Each row is a point on a landscape with many valleys, with its height.
From any point a ball rolls to the lowest of the 6 points nearest to it. It stops when none of these is lower. Distance is the straight distance between rows; heights are no part of it.
Z124 (h 3.9): [ -4  31   3   7 -13  -4 -11 -28 -20 -26  -2 -28  -3]
Z742 (h 23.8): [ -6  12  15  -2  20 -15   0  21   1  17   0  -1  -2]
Z460 (h 3.7): [  0  34  16   5  -7   2  -7  -2   0 -19 -15  -2  -1]
Z331 (h 35.8): [  0 -27 -38  -1 -13  12   5  -7  -5  15  11  -2  13]
Z791 (h 17.2): [ 5 -4  4 -5  6  2 -4  9  2 -6 -5  8 -9]
Z925 (h 3.8): [  2   7 -11   8 -12   7   3 -23  -9   0  -4 -11   6]
Z310 (h 72.0): [-2 12  7 -3 18 -8 -8 14 -7 -5 -8  3 -7]
Z589 (h 9.7): [ -1 -15   9 -13  17 -10  -1  11   3   8   9   6  -2]
Z708 (h 22.2): [-11 -28  14 -14  10  -4  11  18  26  26  17  21  15]
Z42 (h 12.9): [ 8  3 -1  6 -4  7  3  0  5 -4 -4  7 -6]
Z722 (h 13.3): [  1  23   2   7 -12  -1  -3 -24 -11 -11  -4 -15   7]
Z96 (h 6.4): [  6  -5 -17  10 -10   7   5 -14  -5   7   1  -4   7]
Z209 (h 70.7): [ -7  26  14  -3  22 -16  -8  17 -10   3 -10  -4  -5]
Z406 (h 46.7): [-2  3  6 -8 18 -9 -8 12 -3 -2 -3  6 -5]
Z316 (h 16.9): [-11 -36   7 -18  14  -2  13  11  25  22  19  17  16]
Z405 (h 13.7): [ -4  20  -6   6 -16  -6 -10 -31 -17 -22  -6 -26  -2]
Z614 (h 4.0): [  2  16   8  -1   5   1  -7   9   0 -13 -11   6  -9]
Z627 (h 8.2): [ -1 -29   4 -13  16  -3   2   9   3   4  12  10  -3]
Z782 (h 74.2): [-12  35  17   4  21 -15 -10  16 -12   1 -17  -7  -8]
Z709 (h 61.8): [ -4  24  14  -1   7  -3  -9   7  -2 -15 -15   3  -7]
Z600 (h 8.4): [ -4  44  18   6  -3  -5 -12   4  -2 -21 -20  -4  -5]
Z525 (h 37.2): [ -7  20  16   0  20 -15  -2  22  -6  16  -7  -2  -4]
Z75 (h 8.1): [  0 -45  -6  -8   2   4   9   6  11   2  14   9 -10]
Z11 (h 6.0): [  7 -11  -2  -1   0   7  -1   6   6  -4   2  10 -10]
Z293 (h 15.4): [ 11 -12 -14  10 -10  10   6  -4   0   8   4   3   3]
Z69 (h 3.4): [  5  23   9   4  -5   2  -5   1   0 -16 -11   3  -2]
Z695 (h 12.3): [ -1  16  -3   9 -11   2   0 -25 -10  -8  -3 -13   6]
Z251 (h 34.0): [ 8  7  6  0  1  2 -3  5  2 -9 -8  9 -6]
Z618 (h 7.2): [ -5   6 -14   3 -13   4  -4 -26 -13  -5  -5 -15   3]
Z275 (h 6.5): [ -8 -44   0 -14  13   1  12   4  15  13  21  11   3]
Z358 (h 23.6): [  8 -28 -20   4 -17   9   9   4   8  16  13   5   1]
Z936 (h 6.9): [ -1  -9 -25   5  -9   7   1 -17 -11   5  -1 -10   8]
Z498 (h 8.0): [ -1  27   4   5  -9  -3  -6 -29 -12 -16  -4 -23   4]
Z87 (h 9.9): [  6 -42 -23   1 -17  10  10   8  11  15  16   9   0]
Z330 (h 12.2): [ -3  -5  12 -11  18 -13   1  17   3  14   8   8   4]
Z329 (h 24.8): [ 13 -18 -18   5 -15  11   9  -1   5   6   5   5   0]
Z815 (h 12.1): [ 12  -7 -10   9 -12  11   7  -1   3   2  -1   3  -1]
Z469 (h 7.9): [  7 -30  -4  -4   0   6   4   6   9  -1   7   7 -11]
Z76 (h 2.9): [  8  15   0   6  -9   3   5 -18  -4  -6  -6  -4   6]
Z670 (h 9.8): [ -8 -23  14 -15  13  -8   6  16  18  21  17  14  13]
Z530 (h 13.2): [  3 -15 -29   3 -12   8   3 -14  -6  10   0  -5  11]
Z56 (h 8.5): [  1 -49 -14  -3 -11   9  10   9  15  10  18   8  -8]
Z531 (h 31.4): [-11  36  17   4   9  -5 -14  11  -8 -17 -21  -4  -7]
Z160 (h 4.7): [ -8 -38   8 -13  16  -3  11   6  17  16  21  13   6]
Z239 (h 1.1): [ -6  27  12   1  15  -9 -10  12 -10  -9 -16  -3  -8]
Z721 (h 5.3): [ -1  39  12   8 -12  -3  -3 -20  -9 -19  -2 -18   8]
Z877 (h 32.5): [  6 -16 -29   7 -13  12   8  -9  -3  16   7  -3   7]
Z898 (h 6.1): [  2  45  19   9 -11  -3 -10  -3  -1 -19 -12  -9   4]
Z221 (h 1.8): [  7 -16  -4  -2  -5   8   2   6   8  -3   2   9  -8]

Where does a ball stop that starts at each point below?
Z358 -> Z160
Z96 -> Z76
Z936 -> Z76
Z87 -> Z221
Z406 -> Z239
Z330 -> Z160
